Points, in no order, along strands that fork and pass close to each other.
Points whose rows are less than 67.9 apart are linked; no others are. Some points are linked to none.
(686): [ 20  -6  43  30 -44   0 -12  14  26  -2  21  -3  -7 -31   7 -34  12  -9
 -29  13   5]
(97): [ 23  29 -33   6  16  -4   6   0 -24  26  12   9   7  -1 -16  38 -26   0
  12   0  11]
(806): [ 14   7  35  10  -5  24  34  -8 -14   4 -25 -36   0  -9 -13  10  29 -17
  21   4   2]
(746): [ -1 -41 -21  -6   6 -22  -1  15  -1   2  -6   9  33  20  37  36   7 -25
   4  -9  50]
(1100): [  7   6 -21  -3   8 -35   2  15 -28  21  19  15  -5 -22  16  47   4 -44
  18   1  52]
(963): [  9 -26   9 -15   5 -16 -15   4  11 -26 -24 -24  22 -11 -14   8  38  -4
  -5   2   7]
(805): [ -9 -19   4 -14  25  -9  31  10 -20 -19  -6  15   5  -7  12  36  20 -27
  10  -8  84]
(682): [ 23   3  -4  -8  13  -3  18  -8   3  -1  -3 -35  16 -26  -9  10   4  -9
  33  -3 -10]
(125): [ 29  47 -50  38  26 -14   3  -1 -39  -2 -11  13  -8   7 -26  42 -23  34
   0  15  -4]
(323): [ 24  -3 -15 -15   2 -41   4  -4 -42  -3   8 -24  14 -33  10  38  23  40
  17  -7  -9]
(670): [  5 -10 -25 -13 -19  -7 -10 -30 -14  -1  12  -9  39  -5  25   0  -7   8
   7 -23 -20]
(282): [-12 -23  37  -3 -41   1  -2 -14 -17  -4  24   3 -17  -3  24 -44   5  -2
 -15   4 -46]
(716): [-30 -14   8 -33 -11  -5 -25 -31  18   1   8   2  -3  17  10 -46   1  19
 -36 -12 -19]
(185): [-20   4   4  13  -2   8 -32   7  22  11  11  25 -34  35   2 -26 -29  15
 -34  19 -34]
(720): [ -6 -21  21 -12 -20  -2   3 -34 -32 -35   1 -16  11   6  20 -23  27  -3
  11 -10 -55]
(971): [-15 -32  12  19 -37  10 -15  13  45   6 -17  16  -9   6  16 -29   2 -22
 -19 -25  -3]
(163): [ -1  37 -25   0  29   3  27  14 -42  18  -1   0   4  -9 -10  26  -2  22
  22  -5  58]
(859): [-11  14  18  10  -8  14 -17  -1  14  11  12   6 -18  17  -8 -44 -20  32
 -25   6 -44]
(527): [ -7  16 -33   9   9   0 -34   2   6 -10  -2  21  -8  29 -18  -8 -37  28
 -10   1 -18]
(1022): [ -2 -41  18   1  12  -2 -12  30  44  -2  -1   3 -23   9  29 -22  16 -28
  -2  12  -3]
(955): [  1  18 -26  -5  23   9 -22  10  14   9  -9 -12 -24  20 -41   8 -20 -31
   7  16  35]
(91): [ -5 -40  14  -7 -21  -6   3 -13   2 -73   4  10  19  18  21 -40  13 -21
 -30  -6 -34]
(234): [-20 -18 -12   0  19  24 -11  15  33   2 -12  35  -9  23   4  11 -37  -2
 -10  -5 -19]
(71): [  1 -15 -14   1  -3  -1  -2  -9  -2 -15  12  -8  49   3  20   7   9 -17
  20 -14   9]
(663): [-22   0  23   3  -4  22   8   6  20  -5   1  -7 -38   7 -12 -13  -2 -52
  19  16  42]
(27): [ -6 -18  32  26 -41   6   8 -12   5  -2  42  14 -13 -15  31 -59   7 -11
 -33 -17 -31]
(575): [-26 -46  23   3 -49   6 -16  -6  20 -21  -7  11  -5   3  27 -30   8 -17
 -27 -19 -20]
(390): [ 31  16 -31   0 -22 -46  -6 -21 -19  24  19  -3  34 -29  31  22   2  14
   9 -10 -14]
(351): [  0  -7 -33 -24  42 -16   1  25   2   6   6   3 -12  -4   0  33   7 -15
  15  -7  61]
(532): [-10 -49   8 -15  21  -7   8  18   9 -54 -19   6  15  11  19   7  31  -9
  -5   0  14]
(961): [ -1 -19  26  -7  18  13  21 -10 -14   6   3 -15  17   3  -1  -2  20   4
   6  12 -21]
(394): [ -6  28   5 -11 -32  -4  -3 -31  -1   0   7  -4 -31  12  -4 -51 -23  38
 -21  -3 -58]
(270): [ -8  -3  19 -25  15   3  15 -14 -36  24  -5 -17   3  13 -11  14  11  34
  -8   7 -25]
(413): [  1 -10  19  -6  15  12  29   4 -32   3 -13 -16  -4  -5 -12  19  30 -22
  20   0  38]
(385): [ 34  41 -29   9  10 -22  25   2 -50  14 -12  12 -20 -12 -16  53 -13  51
   2   3  -8]
(338): [ -5 -35  23  22 -13 -11 -13  22  21 -42  21  11 -17  -3  42 -51  25 -22
 -19  12 -25]
(869): [ 23   2 -25   3  20 -38  11  32 -44 -10  19   1  13 -28  28  31  42  -1
  40  -3  26]
(802): [ 24  23 -35 -18 -11 -42  -2 -27 -17  19  25  -7  14 -17  19  15 -23  29
  -1 -15 -38]
(518): [-24 -42  29 -30  -6 -11 -10 -18  14 -14   7  -9  -4  17  30 -39  14   6
 -26   6 -21]
(93): [ -7 -53  23   7 -15 -13 -15  28  28  -7   5   8 -29  11  49 -43  13 -10
 -21   8 -19]
(116): [ 28   5 -16 -13  12 -20  13  -3 -21  16   3 -32  19 -27  -9  31  13  10
  21  -5  16]
(573): [ 15  33  24  34 -26  21  13 -11  35  11   5  18 -18 -10 -23 -30 -24   5
 -33   6 -37]
(945): [ 18   8 -19 -11 -11 -60 -12   3 -24   8  11  -2  31 -29  31  29  35  14
   6   2   2]
(927): [ 17  22   8  -1   3  18   3  -8  37  -2 -17 -29   2 -27 -25  -4  -1  -1
  15  -1 -16]
(292): [  0   5 -16   3   5  14 -11   7   5  23  -7 -30   8  12 -26   7  -4 -20
   1   9  41]
(549): [  7 -15  31 -10  -7   1   9  -5  24 -29  -9 -21  11 -22 -16  -9  36  -2
  -8  11 -15]
(225): [ -7 -40   3  -4 -13  -6   2 -15 -24 -53   8  -6  27  14  26 -24  12 -22
   6  -6 -34]
(755): [-14   8   9 -20 -28   3  -5 -31  -3  -4   0 -12 -11  -4  12 -27  -9  26
  10 -11 -55]
(995): [  0 -16  28  -3  32  20  30  -3  17 -18  14 -10   1  -2  -3 -15  18 -50
  13  19  19]
(160): [-18 -20  40   6 -24  16 -17   9   2  17   8   7 -20  12  17 -27   1 -11
  -6  12 -35]
(901): [-20 -12   8  22 -24  18 -19   4  50  13 -20  17  -6  15  -9 -18 -19 -25
 -21  -6  17]
(237): [ -2 -28  14  -9  39  14  -1  22  25   6  -2  -4 -10   7   6 -12  13 -39
   3  15  14]
(43): [ 19  20 -34   3  17  -8   2  14 -21  27  12  -1  -5 -16  -9  44 -19 -31
  31  -2  35]
(758): [  0 -23   0 -14  -5  12   6 -32  -8   5  23   0  24   2   9 -23 -17  -9
  -8 -21 -36]
(644): [ 14  14 -36 -11  13 -25 -21  23 -18  16 -10  16 -10 -18 -30  63  -2  16
  -3   1  28]
(621): [ 11  -9   1   7 -14  17 -11 -25  22  23   3   2   1   5 -29 -19 -25 -17
 -32  -4 -20]
(551): [ 26  17 -15   7  11 -38  32  25 -51   5  -3   0  -6 -45  20  31  38  20
  43 -18  34]
(918): [  5  19  27  38 -32   6 -15  23  11  24  37  16 -24  -3  16 -37 -26  15
 -36  21  -7]
(677): [  8  -1  10   9  -1  13 -14  -4  22  24 -11 -17   3   8 -27 -15  -1 -18
 -20  15   6]
(469): [  7  -5  28   4   6  25  18  -1  12   2  16   5   6  -6   6 -18   9 -27
   9  11 -18]
(260): [ 19  33  -4   2  19 -22  39  28 -63  25  -5  20 -19 -54  -2  23  13  37
  36 -24  56]
(835): [  8 -19  36  14 -30   2  -8  -7  31 -12  -4 -17   1 -26  -3 -20  30 -17
 -25  13  -6]
(220): [-11 -12   2 -21  16  -2  -7   1 -31   6 -13  -9   6   0 -13  39  17  22
  -3   3   2]
(28): [ -3   0  -5 -32 -15  -6  -3 -30  -9 -11   1 -16  16  -8   8  -2  -8  36
  11 -13 -34]
(150): [ -7  31  -8 -16  -7   3  14 -32  -7   6 -10  -6  15  -2   0  15 -16  47
  12 -11 -25]
(727): [ -2  17 -25   0  22   7 -18  10  -9   4 -25  10  -4  28 -32  34  -5  28
 -14   8  21]
(296): [-14  46  -8   0  23  27  15   0 -15  18  -3   0   0   4 -15  20  -7   1
  40  -5  29]
(119): [ -6  -1 -22 -20  19   5  -6  -2   5   2   7  19  16  -3  -3  26 -26  14
  16  -9 -19]
(1064): [ 11  30 -36  35   9  20 -14 -11  11 -28 -11  18 -11  37 -33 -10 -19  27
 -15  19 -21]
(299): [-10 -17  -5   5   0  22 -10   2  26 -12  -7   1  18   7  18  -7   1 -29
  19 -12  25]
(914): [  2 -20  19  10 -32   6  11 -29 -18  -5  -2 -34  19   9   7 -28  18  -1
   4 -11 -43]
(709): [  9  21  -4  35 -25  30  -3  -5  18  15 -10  16 -10   7 -33 -17 -30 -10
 -18  -6 -21]
(448): [ -2 -29   6 -16  30   1   2  12  34 -36 -15 -13  19   2   1   2  31 -12
 -10   4  37]
(74): [ -4  16  -5   1  10  21  14   6 -28  25  -5   0   9   1 -21  31 -12  -9
  26   2   2]
(463): [-13 -30  -9 -14  15  -4  -1  15  24 -10 -16  10  15  13  22  18  -2 -38
  15 -13  52]
(742): [ 17  33  12  10  -5  21  17 -16  44   5  -5  -9   2 -22 -24 -28 -14  12
 -10  -6 -32]
(1047): [ -9  -4  22   9 -18  10  -1  14  51   1 -17   6 -34  -3  -5 -20 -21 -50
  -4  10  32]
(77): [-20 -35 -18 -18   6 -20 -14   8   7  16 -10   8  21  20  31  31  -2   6
 -10  -1  16]
(243): [-17 -17  23  13 -10   7 -25  20  30  23   1  23 -32  22  11 -22 -13 -10
 -23  22 -21]
(168): [-25   4  -2 -17 -11   4 -34  -9  17  13 -14  -8  13  25   3 -32  -4  28
 -33  -6 -11]
(431): [  2 -36  31  19 -28 -13  -6   4   4 -51   5   8   5   0  19 -48  23 -25
 -30   9 -37]
(1051): [  7  19 -37 -14 -17 -17  -6 -47 -10  10  11   2  13   1  -6  -1 -41  27
 -16 -28 -32]
(261): [ -8  50  14  11   5  29  16   9  21  12 -11   4  -7   7 -19 -13 -12  15
  19  16  -7]
(360): [-29  13  -5  -9  31  28  14   8   8  -2  -3 -10   4   6  -7   4   4 -20
  36  -6  46]
(298): [  7  -1  27  20 -30  18  15 -21 -10   5 -20 -34  10 -10  -9 -12  20  -8
  19  -2 -25]
(307): [  2  53   5  28   1  30  -2   5  20  -7  -9  -6 -28  21 -37 -17 -13   5
   4  29   5]
(923): [ -1 -10   2 -11  21   1  38  16 -45 -15  -2  -5   0 -24   0  37  22 -12
  30 -15  59]
(422): [-17 -25  19  -1  -3  16   7  -9  21   2  12  14  21  -3  13 -24  -2 -13
 -11 -19 -22]
(906): [  7  31 -28 -14  20 -30   5   1 -31   7  12  14  -8 -16   2  44 -20  56
   0   1 -16]
(99): [  1   6 -11 -11  15 -21  10   6 -14  -2  14  14  42 -16  28  36  11   3
  22  -8  42]
(707): [ 15   1 -22 -19   4 -23  -4  19 -43  12  -8  -6 -12 -24 -27  49   7  29
  -7   6   7]
(318): [  9  35 -14  -2  19 -25  12  23 -44  30   8  16 -15 -32  -5  24   5  13
  24 -18  72]
(638): [ -4   7  38  26 -51   7 -16  19  21  25  16   0 -21 -19   4 -28  -5   5
 -23  24  -6]
(184): [ 12  36 -18  32  27  25   2  -2   3 -20 -15  16 -24  36 -48   7 -11   8
   3  30  11]
(16): [-27 -13 -21 -21  -2 -10 -30  -4   9  15 -12   4  19  35  10   4 -17  24
 -19 -17   1]
(290): [  0  18 -20  23  16  20 -20  12  20  -7 -11  13 -32  33 -47   5 -32 -21
  -4  11  15]
(533): [-19 -40  30  -8  10   2  -7   7  10 -30  -8  -2   9  20  24 -17  33  -4
 -16  10  -9]
(461): [-12  39   7   9  -4  21  17 -12  -1   4 -20   0  10   9  -6  -5 -14  40
  12   7 -26]
(167): [-34  11   1 -24  26  12  19   6  17  -4   8  -8 -30  13 -12   4 -13 -39
  20   1  51]
(1084): [  8  30 -38 -16   8 -11 -18   0 -11  -3   6  12  -2   8 -12  24 -33  38
   4  -6 -26]
(48): [ 28  46 -44  20  30  -7   4  -6 -21  -4   2  15 -14  15 -37  43 -27   2
  12  10  23]

A fork is a point with three links. Follow the links from the first point to the second and name the forks in between, in order.
(1084), (927) => (184)
(995), (802) => (469), (670), (28), (184)
(292), (299) => (184), (28), (670)
(923), (28) => (469), (670)
(150), (16) => (28), (670)
(758), (448) => (670)
(160), (961) => (28), (670), (469)
(168), (573) => (670), (28), (184)
(575), (43) => (296), (97)

Follow the links from the first point to the second, and from the first to the third. Name the last point that the two ways share.
(318), (961), (394) => (28)
(621), (225), (296) => (184)
(119), (995), (463) => (670)
(869), (261), (663) => (296)
(185), (995), (307) => (28)
(955), (77), (237) => (670)
(573), (237), (575) => (184)
(270), (549), (413) => (469)
